Each row is a point on a landscape with many valleys, with its height.
A ball rolls from a point to the lowest of its 2 nearest points, and stops where none of them is lower. Distance is the straight distance between rows; heights are no part of it.
Buge: [127 106 124 143 141 116 111 136 116 151 142  97 104 109  70 124 125 197
 124 184 154 101 106 109 132 162 109 105 195 139 142 122 130 120 141 106
 171 126]  height 65.4
bobu: [115 127 180 136  79 186 190 128 123 164 144  99 140  67 162 213 143  90
 121  81 150 163 113 128 103  88  84 146 144 168  90 159 130 160 149 124
 103 148]  height 43.0
bofis: [ 91 146 114 179 146 150 139 156 189  42 117 148 143 198 134 110 124 113
 148 152  60 143 136 149 170 153 132 114 194  85  87 114  77 118 115 145
 130 151]  height 51.0
tadig: [ 89 127 126  89 140  96 127  80 173 157  95 115 136  89 137  41 122  52
 123 107 103 157 115 108 132  81 158 145 102 115 138 105 184 127 137 109
 130 111]  height 29.0
kuv: [158 146 162 189 132 147 140 151 145 127 125 120 125 153 107 153 106 124
 145 171 120 126 110 177 136 143 126 122 197 106  85 173  98 127 148 137
  68 155]  height 49.7
lugir: [ 97 139 133 133 145 125 151  99 181 132 109 141 144 156 147  95 113  51
 129 102  75 170 114 151 148  92 148 143 133  99  89 123 141 115 142 134
 100 135]  height 48.9
fus: [116 136 106 106 155  91 117  92 152 147 109 164 128 142 117   6 119  94
 109 151 120 114 123 137 153 125 173 126  93 117 149 100 181 124 131  98
 126 126]  height 21.3
niz: [104 140 137 167 122 145 131 147 161  85 125  99 125 138 101 156 125 143
 158 159 102 136 120 138 146 145 103 125 225 119  95 132  95 121 134 135
 140 138]  height 56.6
Noti: [166 156 185 175 106 149 145 134 124 163 123 108 126 127 117 212 103 109
 143 134 142 129 110 165 118 130 117 133 158 120 102 172 119 132 146 134
  65 143]  height 45.9
kipo: [ 81 123  82  84 132  99 121 111 142 114 116 119 136 107 155  88 138  99
 128 101 106 147 140  97 125 105 145 143  84 135 142 100 145 124 106 123
 149 105]  height 33.4
Neno: [ 85 145 113 176 134 149 113 148 179  54 138 104 123 164  91 135 136 189
 154 174 108 126 128 124 144 166  91 114 252 115 114 121  86 112 113 136
 168 143]  height 72.1
Sadin: [192 151 142 109 138 115 125 109 105 127 139 175 124 194 133 119 115 108
 115  98 121 109 126 177 116 132 162 145  69 120 124 142 125 116 120 144
  99 134]  height 11.3
Mib: [100 119 114  80 124 112 134 107 117 145 115 118 131 100 156 117 129 106
 119  88 130 150 138 100 112 106 147 160  76 146 139 119 154 132 121 119
 127 106]  height 35.6
fenol: [ 96 135 102 164 135 135 115 147 162  85 154  98 111 155  81 152 134 218
 139 178 126 107 119 117 138 169 101 108 237 129 132 113  94 103 103 125
 189 146]  height 70.2
Tifi: [153  82 112  88 129 103 100 162  69 126 148 110 102 114 132 163 133 222
 120 151 184  73 159  93 104 153 120 106  99 159 151  94 113 107 107 115
 171  88]  height 55.0
dinef: [186 142 168 110 117 141 132 116  78 136 148 165 119 176 146 193 128 121
 120  78 138 116 129 175  94 119 130 142  64 136 118 149 115 126 125 146
  97 134]  height 15.8
gara: [113 120 120 115 135  94 113 126 129 139 119 104 127  84  97  64 127 137
 119 159 140 113 133  90 148 135 135 113 144 141 148 110 161 128 136  90
 167 107]  height 43.4
liguf: [184 140 135 111 141 101 108 119  87 160 132 152 115 145 105 100 133 132
 105 139 152  77 121 140 116 131 163 130  71 144 160 117 150 127 136 108
 124 110]  height 19.3
bar: [117  96 108 108 131  98 105 145 112 133 133  73 125  52  99 121 134 179
 127 153 158 111 135  56 131 141 111 108 154 167 162 116 151 127 126 106
 188  76]  height 23.4
fege: [155  84 125 100 126 103 103 150  69 162 148  83  98  95 104 173 124 212
 121 158 185  84 133  96  93 147 109  95 122 165 142 113 119 106 125 107
 170  85]  height 51.5
did: [127  82 121 105 112 120 105 161  78 130 146  75 111  90 116 200 126 222
 141 142 178 102 140  87  97 143  95 108 147 175 144 123 113 117 107 122
 170  88]  height 47.7
befis: [156 117 162 117 103 136 132 143  82 155 124 109 118 109 124 194 124 143
 130 109 159 112 127 132 106 124 129 138 109 154 117 134 123 134 136 111
 126 119]  height 29.1
vumis: [146  83 110  39 102 156 166  99  95 135 170 192 120 149 212 132 141  94
 101  37 122 171 136 163  76 105  96 165  27 111 138 145 138 141 155 194
 128 132]  height 41.3
Kof: [115 141 153 155  83 170 157 162 132 100 129 128 140 134 155 230 131 136
 143 100 109 161 129 144 125 130 105 129 178 133  79 136  68 136 115 141
 123 159]  height 62.5
nid: [125 116  99  48 131 106 139  95  93 130 137 154 123 139 175 112 127 112
 102  65 125 134 137 130  89 112 139 171  27 126 147 131 149 122 123 144
 125 101]  height 38.3
Notil: [ 48  99  49 107 105 134 112 148 157  73 117 132 146 100 182 160 177 121
 143  71 108 188 153  58 117 121  97 144 107 142 141 105 107 158  71 157
 164 112]  height 44.5
Tib: [200 166 161 173 154 139 119 118 117 158 133 148 130 159  97 117 112 113
 136 166 143  91 109 178 136 143 150 116 116 108 143 169 138 131 149 133
  58 150]  height 34.4
Gupe: [ 78 107 132 104 112 162 180  89 182 169 138 127 145  95 182 132 147  39
 127  61 100 194  97 135 116  54 112 152 122 109 105 135 165 138 163 140
 113 154]  height 52.7
fug: [125 127 148 143 117 127 128 140 124 136 125  86 129  92 104 144 117 137
 138 143 137 130 119 110 135 130 125 125 180 142 114 132 128 126 141 116
 141 110]  height 60.7
Mepev: [115 121 111 123 121 118 125 165 124 109 133 103 115 114 109 138 125 172
 140 147 135 102 142 111 128 158 128 119 165 147 125 117 109 118 107 112
 174 116]  height 39.5
Verep: [109 119 110 161 135 124 112 139 144 116 155  97 104 138  77 133 128 213
 133 190 141 103 119 123 140 164 106 104 224 137 137 122 108 113 122 118
 180 145]  height 68.4
Napop: [136 142 108 105 159  93 130  85 164 145 112 172 129 153 131  12 105  61
 117 130 106 128 120 147 145 109 172 135  97  99 135 116 176 117 132 124
 102 133]  height 19.2
zelo: [ 96 126 150 147 115 128 135 129 146 125 106  81 140  80 116 143 129 113
 142 126 115 149 120 100 138 113 114 127 175 141 112 131 135 135 145 115
 140 116]  height 58.4
pem: [ 46 118  65 117 130 102 100 138 180  83 106  90 155  75 139  94 150 115
 150 113 111 154 142  53 148 119 108 132 130 132 160  92 140 133  98 129
 185  84]  height 8.5
zutot: [169 143 114 114 149  97 108 107 104 153 130 175 114 150 115  61 122 120
 108 150 148  83 128 146 132 133 164 129  66 131 161 113 159 121 130 103
 126 121]  height 21.9
funol: [139 121 161 122  86 166 161 141  93 139 138 130 133 107 165 224 141 129
 119  74 151 152 134 143 101 105 103 147 108 153 103 142 106 149 119 135
 114 144]  height 35.2
Tovas: [ 81 117  72 114 108 132 117 156 135  41 121 147 146 133 175 164 161 162
 140  84  90 171 173  91 129 144 109 133 115 120 136  88  66 141  66 164
 171 120]  height 31.8
mip: [184 166 136 198 176 162 135 143 148 105 119 156 135 208 113 113  96 147
 133 186 127 104 128 201 148 150 137  93 152  80 129 170  86 130 142 151
  56 184]  height 55.8
zab: [111  87 122  92 106 130 122 161  87 139 121  83 121  65 142 197 135 162
 132 108 168 133 143  70 110 120 111 133 111 181 142 131 136 142 121 107
 139  90]  height 22.5
Tova: [170 149 116  80 155  88 125  87 118 138 138 187 122 186 133  63 115 101
 112 113 124  99 128 162 119 127 167 146  44 111 149 132 163 112 126 137
 117 122]  height 20.4
tizer: [ 77 113 126 118 117 131 126 123 142 143  98  73 148  42 135 134 138 100
 139  99 132 169 122  69 132  94 121 146 145 161 136 127 163 143 139 104
 142  98]  height 58.1
giged: [118 140  95 135 128 118 125 157 134  48 142 169 112 181 131 106 132 191
 132 158 101 115 170 137 150 175 141 121 131 107 130  86  62 117  79 133
 180 143]  height 70.4
Fabo: [ 88 128  89 150 153  93 112 116 156 115 104 149 126 137  95  16 136 129
 109 191 119 110 142 113 182 155 136 114 149 113 150  84 164 123 145  87
 161 133]  height 13.0
bipug: [178 110 150 128 118 122 114 142  83 172 145 105 104 111  91 152 120 175
 125 159 180  75 116 145 107 145 127 111 130 148 136 128 122 117 143 111
 141 108]  height 29.2
rogu: [145 126 180 124  95 130 142 123  96 186 121  67 126  61 111 179 119 120
 132 121 165 130 109 115 113 106 113 146 118 165 125 151 154 139 162 104
 121 103]  height 32.4
sak: [176 126  95 128 154 103 110 127  88 120 139 198 103 193 104  85 138 170
 101 167 155  64 144 161 138 171 151 112  58 117 169  96 125 110 112 106
 141 144]  height 61.3
nilu: [118 139 132 158 146 136 144 118 180 113 104 145 134 173 133  95 103  63
 132 131  77 156 114 151 159 107 156 122 146  92  86 130 132 116 140 134
  82 146]  height 47.9
rav: [129 129 115 104 123 122 120 150 107  84 136 149 129 154 148 138 128 157
 121 124 118 119 159 124 132 144 142 130  99 132 126 105  88 120  89 121
 153 122]  height 30.2
mep: [ 81 112 135 117 127 115 111 123 136 145 102  56 148  37 104 103 123 118
 141 133 135 156 124  51 144 107 111 126 169 151 138 115 169 143 149 113
 155  86]  height 60.5
tuso: [112 116 153 165 147 118 107 120 137 183 140  60 115  73  59 121 118 171
 121 191 140 130  94  89 141 134  94 106 239 140 115 137 153 127 151 123
 155 127]  height 68.3
lon: [117 137 114 122 124 121 129 151 118  87 135 131 131 133 124 135 131 151
 136 134 109 119 147 125 135 143 140 123 134 126 120 110  94 127  98 122
 161 125]  height 34.3
rinut: [ 93 120  74 122 128 100 110 149 136  54 144 128 123 136 129  98 142 195
 141 158 119 105 167  93 154 168 125 120 134 128 160  91  97 120  83 111
 199 115]  height 65.0
vude: [101 111 150 128  77 195 175 153 118 147 154 113 136  71 182 213 159 122
 124  70 149 171 136 101 102  91  86 143 138 176  99 152 115 161 126 140
 119 146]  height 39.9
bipor: [146 119 141 129 138 106 114 128 111 171 121  98 116  84  87  85 121 151
 116 176 156 101 120  99 136 139 134 109 146 141 145 115 160 126 145  95
 150 107]  height 40.0
Bedir: [130 143 101  94 163 101 135  88 162 131 124 187 128 188 141  32 101  71
 116 113  86 129 124 161 144 119 178 144  76  94 135 120 162 111 123 138
 116 137]  height 17.5
golo: [125 122 164 180 145 122  92 121 127 195 134  65 116  86  63 111 101 157
 115 195 150 132  96  96 132 135  97 104 241 122 105 151 165 137 181 130
 113 136]  height 70.3
zuruk: [171 143 128 176 152 127 117 140 121 153 123 149 111 161  89  96 108 154
 126 194 145  90 119 163 138 158 138 109 148 108 144 151 125 129 150 109
 107 154]  height 38.9
muve: [ 83 126  85 121 116 124 112 157 133  48 126 124 134 121 149 138 148 177
 142 113 102 145 160  91 131 155 124 122 136 128 134  95  82 128  65 135
 184 108]  height 25.9
rekit: [ 91  87  85  94 103 151 133 154 108  89 136 147 136 108 191 192 171 151
 118  73 128 182 165  76 104 122 110 149  93 154 121 118  99 155  82 154
 145 122]  height 39.1
gubir: [174 141 111  84 155  92 111  96 106 144 140 187 123 179 126  56 130 121
 100 132 139  74 136 149 117 143 169 134  36 124 162 119 164 109 130 126
 121 109]  height 21.8
pamut: [125 149 103 140 154 113 140 129 154  90 127 171 129 186 138  77 116 107
 128 136  86 133 133 157 158 136 162 122 130  97 107 117 102 115 104 126
 118 145]  height 46.8
rom: [ 78 105 110  81 123 137 160  81 172 153 121 129 142 112 178 105 139  37
 125  66  89 187 107 135 117  70 141 159  93 102 120 130 152 128 153 141
 117 147]  height 51.1
damuk: [166 155 110 104 163 103 132  88 139 135 136 193 126 201 136  53 104  90
 116 119 106 102 119 175 135 133 168 138  67  94 146 136 152 111 120 139
 104 139]  height 19.1
gep: [112 116 148 117  79 175 167 158 100 121 140 124 133  93 181 223 161 143
 123  73 145 161 140 118 103 108  96 141 128 169 100 148 101 150 113 139
 117 145]  height 37.6
sig: [199 156 160 143 152 126 110 103 112 173 131 161 131 157 101 103 118  91
 121 138 144  90 106 171 130 123 153 120  91 121 142 167 167 127 146 129
  66 131]  height 35.9
kofid: [132 148 159 164  95 155 160 155 130 118 125 124 133 136 141 194 121 110
 142 117 113 151 119 162 135 130 124 137 177 124  72 154  84 136 129 139
 100 152]  height 64.6
Pade: [209 138 177 118 109 138 117 138  60 123 154 164 108 173 135 216 132 171
 122 101 157  94 143 169  86 141 128 123  76 127 107 124  77 120 109 149
 103 134]  height 22.4
logef: [163 131 132 100 124 119 119 151  77  99 141 158 111 165 149 162 129 171
 115 117 134 107 161 140 107 141 148 128  76 126 121 105  87 122  85 134
 139 120]  height 25.3
zup: [ 72 131 103 154 151 102 105 116 189 111 106 120 136 110  93  27 136 122
 127 182 104 124 136  84 177 134 124 111 179 116 137  87 167 120 152 106
 167 117]  height 18.5
raso: [ 83 135 167 175 101 161 145 136 163 109 111  70 142  90 110 195 127 102
 149 121 108 161 106 119 138 114  76 140 236 129  76 145 112 135 160 140
 117 132]  height 51.6
Fuvu: [ 99 140 180 174  84 168 169 133 142 140 115  85 140  84 132 203 129  96
 140 110 126 170 105 132 134 109  86 144 204 143  77 156 111 143 157 128
 105 143]  height 48.4
mog: [182 149 190 157  99 142 143 122 106 174 131 114 131 119 115 203 108 106
 136 121 159 124 103 168 110 122 125 141 118 133 110 168 139 135 149 119
  79 131]  height 43.8
lik: [ 99 111  76 116 131  96 104 153 134  84 133 106 129 107 122 107 145 190
 135 153 133 107 158  76 148 155 116 117 134 146 168  97 115 122  92 111
 203 101]  height 62.7
Lebod: [ 88 136 147 170 106 151 133 144 161  97 119  78 142 111 111 175 124 130
 153 131 106 154 119 118 142 125  97 128 231 132  88 143 102 129 136 126
 139 130]  height 54.2
lafev: [ 50 100  82  92 122 141 137 115 164 120 111 125 155  81 175 125 162  77
 132  63 103 188 119  91 117  83 120 148 104 137 133 115 141 143 120 133
 147 128]  height 52.1
ved: [ 99  98  80 100 132  90  93 162 107  85 142 102 112  96 138 138 145 208
 132 145 147 108 167  66 130 158 116 108 119 161 169  98 110 121  82 118
 196  81]  height 60.4
beziv: [148 153 166 121 153 114 110  85 141 187 100 136 131 132 109  37 103  54
 116 133 129 132 103 145 144 103 158 130 108 119 132 136 190 138 156 121
  71 130]  height 23.0
Gom: [138 147 121 175 175 132 129 133 152 120 105 160 131 185 100  55 109 121
 120 200 124 113 132 161 165 146 147 106 153  94 129 132 137 132 161 124
  90 170]  height 42.7
limal: [100 130 123 103 142 123 150  82 178 146 111 141 140 139 151  87 116  43
 127  90  83 176 111 150 125  83 149 151 104 106 106 128 155 108 144 133
 111 130]  height 49.8
Leg: [152 145 137 199 151 160 136 150 151 111 135 115 111 181  94 156 102 188
 146 210 135 102 121 176 128 161 116 104 212  91 109 167  77 119 141 147
  91 173]  height 53.1
sodab: [118  93 141  96 106 146 138 146  80 155 129  89 124  69 153 203 142 143
 124  94 172 138 138  84 104 100 108 146  97 187 131 140 137 147 135 109
 125 107]  height 25.6
Gava: [ 85 134 133 174 103 172 156 143 174  80 120 120 155 129 149 196 142 101
 140  85  80 179 129 136 142 119 105 126 197 122  74 130  84 133 130 147
 129 151]  height 58.0
soz: [174 123 137 170 150 125 111 130 102 179 130 131  94 135  70 107 121 165
 117 197 168  81 107 149 125 175 126 105 148 123 147 135 130 125 157 104
 113 145]  height 36.2
lubu: [105 132  88 127 128 105 109 153 130  53 156 158 115 167 134 106 143 200
 132 161 112 105 178 112 153 183 133 111 126 120 145  85  75 118  77 120
 205 131]  height 67.7
putib: [ 80 120 134 120 121 139 146 131 138 125 100  85 143  79 134 142 138 101
 141  97 121 164 125  94 131 102 121 136 149 149 124 124 141 138 138 111
 141 115]  height 56.2
Lubo: [ 62 106  96 112 101 179 169 122 174 137 151 133 147  91 197 159 169  69
 128  51  94 201 121 104 112  79 111 145 126 129 112 137 125 143 129 157
 135 157]  height 48.0
dipo: [121  94 119  95 120 113 114 154  97 145 124  67 127  58 117 154 128 169
 133 137 164 125 140  77 122 130 120 127 129 177 154 130 140 130 125 101
 156  82]  height 18.0
sez: [ 97 143 125 166 111 157 154 148 176  78 115 130 152 158 151 171 136  91
 146 105  65 173 128 144 148 125 127 133 180 109  78 118  83 124 113 146
 124 158]  height 56.0
lomek: [171 124 176 112 129  94 101 111  87 204 124  88 118  67  94 112 121 123
 112 153 177 103 102 103 115 109 129 123 105 156 151 123 179 139 158 100
 131  91]  height 39.0
Vov: [ 48  94  82 101 112 158 158 113 188 141 140 130 149  84 196 128 171  51
 127  50  99 202 117  93 112  66 112 155 117 124 131 126 144 138 135 156
 140 152]  height 49.9
nezo: [100 115 141 149 143 105  98 114 140 151 139  55 115  67  72 115 124 176
 122 170 138 133 102  68 139 130 101 104 236 148 131 119 163 117 151 122
 179 121]  height 66.1
tos: [ 77 114 135 139  81 192 177 147 144 125 143 109 146  70 172 195 163  96
 139  69 130 186 121  97 113  94  85 141 159 162  99 141 111 158 131 140
 128 146]  height 42.5
lelo: [ 72 143 101 174 131 137 113 152 185  46 121 107 135 152  96 110 137 149
 151 154  93 126 139 112 152 150 102 117 219 113 117 101  93 108 112 136
 185 126]  height 73.9
vure: [ 70 144  89 163 124 127 117 162 174  26 123 128 144 165 124 104 141 154
 151 141  84 134 151 113 154 160 105 114 187 103 127  83  78 113  88 136
 199 128]  height 75.8
loduf: [ 91 107 138 108  96 177 195 104 153 181 160 135 145 101 187 151 151  56
 113  50 108 195 102 148 112  69 110 153 112 126 102 155 148 148 148 153
 106 161]  height 54.3
duga: [ 66 128  84 128 118 118 126 153 168  60 113 133 148 126 154 123 148 129
 151 104  82 151 152  97 139 136 123 128 130 114 126  93  96 125  83 138
 175 126]  height 19.4
vib: [ 71 108  80 116 135  98 104 145 146  98 117  85 136  61 124  89 138 149
 145 134 123 134 140  50 146 131 117 125 135 160 165 101 151 136 104 113
 186  78]  height 14.0
sapav: [159 121 124  34 123 110 127  84  81 142 143 173 121 166 171 113 121 101
 107  62 126 119 136 157  83 114 136 168   9 120 156 146 160 118 141 150
 122 108]  height 39.3
Dekaz: [185 158 105 148 182 127 125 114 127 117 127 215 125 225 115  55 116 127
 107 164 128  93 124 185 157 156 168 106  77  97 166 143 133 120 127 128
  88 176]  height 58.5
zaf: [ 75 120  93  81 141  97 120  95 167 127  99 117 141  89 144  61 139  80
 129 100 101 160 130  94 134  93 151 140  95 118 145  98 162 123 115 117
 143 111]  height 31.3
garit: [200 143 184 114 133 122 106  82  94 192 136 141 125 140  99 120 126  92
 126 119 153  87 106 161 109 121 152 135  75 133 150 169 180 127 157 123
  69 112]  height 37.4
Riru: [177 146 100 139 166 108 120 117 105 123 133 214 112 216 111  64 129 148
 106 167 140  71 134 177 149 166 168 115  60 106 170 118 136 110 125 123
 118 163]  height 59.5
Tavet: [ 97 148 120 163 123 141 135 158 172  61 111 131 143 162 133 147 135 115
 161 129  72 160 133 137 155 139 123 118 197  96  85 103  75 120 107 144
 138 145]  height 53.7
dak: [207 149 154 166 130 145 111 146  95 140 148 152 107 183 103 184 118 165
 143 162 147  71 124 187 107 169 131 100 121 111 125 161  85 122 127 146
  81 148]  height 29.3
Gobe: [195 129 178  98 102 153 131 113  57 126 153 167 113 167 156 224 131 151
 110  73 157 117 139 171  80 120 117 137  60 132 120 137 103 124 121 159
  94 137]  height 18.6
Sir: [169 115 166 131 130 101 103 124  93 211 128  97 111  78  72  96 122 140
 112 173 176  85 113 110 125 137 122 111 133 148 151 131 169 139 153 100
 139 109]  height 36.5
kotu: [139 137 138  73 137 104 131  83 143 166 118 144 131 141 131  61 107  58
 119  87 112 132 100 155 118 101 162 160  68 111 140 133 183 117 140 132
 109 113]  height 22.7
lizag: [142 148 153 200 146 157 132 151 152 132 136 105 121 153  90 146  96 162
 143 198 124 117 111 169 132 154 107 107 227  99  97 162  94 117 147 148
  87 168]  height 51.7
mifu: [112 139 182 158  76 176 185 136 136 149 132 102 142  95 153 217 143  93
 133  88 138 166 114 137 118 103  91 145 167 150  81 155 115 149 142 129
  99 162]  height 45.5
Busak: [126 147 121 157 151 123 134 130 159 105 110 154 125 172 114  68 118 111
 130 172 107 125 131 148 162 137 148 117 154 107 118 124 128 125 131 117
 109 143]  height 44.7
kon: [106 136  89 125 154  89 124 113 150 125 112 154 124 131 116  33 126 117
 110 163 125 114 140 119 161 136 164 120 111 122 154  86 157 118 126  97
 149 127]  height 18.2
dabin: [ 83 125  90 132 143  99 115 120 168  98 114 117 137 110 114  47 136 112
 135 152 111 131 138  86 169 133 137 115 151 120 144  87 149 125 117 106
 176 108]  height 23.5
pozo: [130 127 123  50 135 101 127  66 119 176 119 135 129 125 149  61 112  72
 116  85 126 132 115 142 104  98 156 165  41 128 162 126 189 127 150 126
 114  99]  height 24.1
Vave: [201 155 209 147 122 135 112  86  95 201 133 119 124 118  95 153 119  82
 127 128 158  98  91 155 109 124 142 133  91 127 133 175 178 136 162 122
  52 122]  height 39.4
guzo: [ 45 130  66 124 130 110 110 145 170  60  98 111 157  95 150 105 157 114
 159  98  96 158 149  65 139 122 109 122 126 121 148  91 110 130  87 137
 178 102]  height 13.2
Ravo: [155 127 183 125 111 111 118 122  95 208 117  59 121  47  92 139 106 124
 133 151 174 125 104 108 121 105 117 130 141 156 128 135 172 139 162 106
 123 104]  height 35.7
Tet: [170 128 132 110 127 113 117 141  82 134 138 149 113 146 124 155 128 158
 114 131 165  86 142 141 105 135 149 130  76 136 131 111 113 115 113 114
 134 115]  height 20.3
fefo: [187 139 141 102 124 106 114 106  83 150 136 145 113 142 123 133 128 133
 112 115 157  79 127 142 107 124 147 131  59 146 142 126 142 117 128 114
 117 105]  height 16.8
Laba: [197 150 135 126 151 123 114 121 105 128 146 183 122 200 118 112 115 128
 126 134 135  87 128 178 130 139 162 120  75 112 144 144 134 121 115 139
  93 136]  height 13.4
Nuz: [ 90 139 139 106 149 102 116  76 174 171  94 129 139 112 129  24 108  46
 117 126 100 153 114 115 151  83 155 136 126  96 118 107 198 132 155 116
 108 121]  height 27.0
bisot: [165 131 107 117 140 103 112 144  89  93 145 190 108 192 123 108 134 192
 106 155 142  74 167 144 129 166 155 116  64 121 141  85  94 116  90 121
 154 130]  height 63.8
roveb: [125 139 151 129 152 110 109  93 156 173  99 132 139 125 110  21 101  68
 108 153 116 134 111 125 159  97 155 124 130 106 119 122 200 141 158 114
  90 121]  height 24.9
pidad: [165 153 137 200 146 162 139 161 140 107 135 139 128 196 103 145  91 167
 141 198 130 103 123 197 140 160 131 110 185  89 109 168  69 124 135 153
  68 185]  height 54.5
vepa: [210 140 175 152 110 147 107 145  76 126 146 161 112 184 115 217 116 180
 138 131 151  81 135 188  93 161 122 103 108 122 110 148  74 120 114 151
  94 145]  height 26.4
muk: [ 72 112 107 107 115 133 145 130 148 112 112 108 154  84 160 140 149  97
 140  86 107 168 132  96 126 102 125 144 116 131 126 118 132 136 116 127
 142 124]  height 54.0
Meti: [133 120 140 154 130 116 119 136 127 147 134  84 116 105  83 136 113 169
 135 182 142 105 121 116 136 147 116 116 195 136 119 137 123 124 136 111
 155 122]  height 63.1
zatov: [186 159 108 177 184 135 126 121 122 126 115 188 124 215 108  71 110 139
 117 187 136  87 119 193 166 163 159 102  97  88 170 149 120 130 148 134
  75 184]  height 57.6
papu: [125 123 114  69 133 107 134 108 114 144 120 139 131 128 160 112 118  99
 113  78 113 141 131 131 105 103 143 159  48 137 139 124 150 126 123 129
 131 109]  height 37.2
Kel: [168 125 155 120 110 119 126 139  91 158 134 104 118 104 108 152 121 145
 128 140 165  96 123 126 112 133 131 127 110 157 131 126 133 123 135 107
 129 103]  height 25.5
tud: [210 154 160 171 143 150 118 142 106 129 138 177 123 204 115 160 111 151
 138 152 143  77 125 199 121 155 145 100 114 103 133 170  93 130 124 147
  61 155]  height 31.2
gupuz: [123 111 149 110 105 140 150 127 103 160 109  89 132  72 143 168 131 118
 126  99 157 150 122 107 113  95 120 151 107 163 129 136 150 142 139 110
 121 115]  height 28.8
Vatos: [ 95 106 128 124 132 114 105 130 134 138 117  57 133  55  89 113 123 147
 135 151 136 139 119  58 146 122 104 114 199 150 136 111 162 122 145 113
 173  92]  height 63.0
vabip: [181 140 149  96 124 119 132 113  91 132 143 159 119 171 148 155 117 106
 115  82 124 116 120 164  99 115 145 149  65 130 124 141 131 126 123 137
 103 116]  height 13.5
mezu: [ 89 105  90 113 139  86 101 137 135 117 128  75 135  57 105  82 137 167
 132 160 145 123 145  49 156 133 107 120 163 155 178 104 161 126 119 108
 200  83]  height 19.0
naba: [ 73 119 123 129  95 173 162 145 150 114 134 118 146  95 183 181 159  93
 133  64 108 188 128 109 122  94 106 143 136 140 107 128 105 146 121 143
 139 151]  height 45.1
Pugak: [184 163 129 186 176 151 134 129 141 111 125 176 135 201 110  92  99 124
 123 176 135  99 131 184 149 151 154  98 119  90 136 154 113 122 144 143
  64 185]  height 56.7
tazu: [123  86  87  78 127  92  93 163  77 101 145 110 108 101 141 144 142 210
 126 147 169  94 169  73 115 143 121 118  85 160 162  95 119 123  88 116
 178  79]  height 57.8
tipa: [149 128 156 119  90 150 146 140  87 137 134 122 121 121 149 211 123 151
 124  98 149 130 135 142 102 121 123 142 101 150 106 137 103 138 123 122
 117 129]  height 32.3
kilok: [117 145 138 159 153 119 133 125 169 118 100 133 135 152 117  78 110  92
 136 160  96 131 123 142 161 122 149 124 171  98 106 128 138 125 151 122
  93 132]  height 46.3
fidab: [120 149 117 161 153 134 143 145 173  72 115 165 129 195 133  93 118 107
 137 144  70 139 137 165 164 143 160 117 154  88  98 114  84 118 106 135
 117 161]  height 48.6
Piz: [ 84 104  73 101 104 141 118 141 122  59 128 166 143 132 197 174 170 154
 127  71  99 194 166  94 110 132 112 145  91 125 124 104  76 152  67 172
 152 130]  height 35.8
fur: [194 150 203 167 119 141 117 110  99 203 131 104 123 100  91 177 114 107
 137 143 170  98  98 156 112 134 121 127 126 128 122 185 156 134 164 124
  64 124]  height 41.4
tori: [150  99 121  26 112 134 154  83  85 144 148 185 127 148 198 129 132  87
 105  41 119 147 139 155  85 115 113 170  19 113 155 148 157 126 159 174
 120 118]  height 40.4
bufi: [157  98 128  59 101 166 174 111  74 133 174 189 122 155 210 173 150 121
  91  37 136 173 146 158  72 104  94 162  47 125 126 145 127 149 136 193
 113 137]  height 42.4
Meril: [100 129 139 160  82 181 171 158 149 104 126 124 152 117 172 213 150 110
 142  85  98 182 125 138 128 117  92 129 180 137  75 134  70 148 131 151
 128 164]  height 60.3
duna: [ 54  97  78 103 114 138 129 147 136  96 129 139 136  92 187 163 173 123
 130  62 108 189 144  69 109 110 115 151  95 147 142 116 120 153  88 151
 149 119]  height 42.1
zirof: [166 143 131 196 175 139 118 121 137 146 113 148 134 159  90  73 111 130
 124 204 142 106 116 160 149 149 135 103 158  99 147 156 131 138 174 121
  81 163]  height 40.9
Maziv: [150 144 147 104 154 113 127  69 158 164 112 148 136 152 123  53  96  45
 122 109 103 144  92 172 137  93 165 139  99  98 124 145 196 123 148 140
  83 130]  height 21.2
noso: [169 161 190 191 119 155 147 136 137 143 119 109 134 135 117 197  99 103
 146 151 131 125 108 180 128 139 117 131 174 102  87 191 103 124 154 150
  43 149]  height 47.8
mivip: [215 155 161 164 148 144 106 123 102 154 147 174 123 192 104 142 122 129
 137 155 148  72 114 190 118 152 152  99  92 106 155 176 120 124 145 144
  48 154]  height 32.7
kame: [186 116 147 142 137 116 107 125  95 199 133 120 106 107  72 115 118 155
 117 185 175  79 109 139 120 156 126 108 134 137 147 141 147 125 154 100
 132 124]  height 33.3
Guma: [115 107 109 108 120 115 112 162 103 113 139  86 114  89 113 164 132 205
 138 150 152 107 143  90 115 151 114 113 163 156 143 119 109 113 104 114
 180 101]  height 43.6

Two balls start at each pair of points below. Name the first point that both come to, or write -.
mifu and Lubo -> vude
Riru and Busak -> -
duna and Notil -> Piz

Call two points neighbours if one is among the 2 nearest of the other. Go from one point of each pair to the other, from neighbour to neighbour, staying as low as possible. Name the highest point that can't be avoided.
Bedir and dipo -> gara
Sadin and pem -> bisot
fefo and Fabo -> zutot
Bedir and Fabo -> fus
kame and dipo -> lomek
dipo and pem -> bar

Where does a ball stop that starts at each point below?
lugir -> kame
vumis -> Maziv
fur -> Sadin
tuso -> putib
sak -> Sadin
lubu -> fefo
bufi -> Maziv
Kof -> kame
Mepev -> fefo
giged -> fefo
lafev -> Kel
golo -> putib
pamut -> kame
Lebod -> Kel
loduf -> Kel
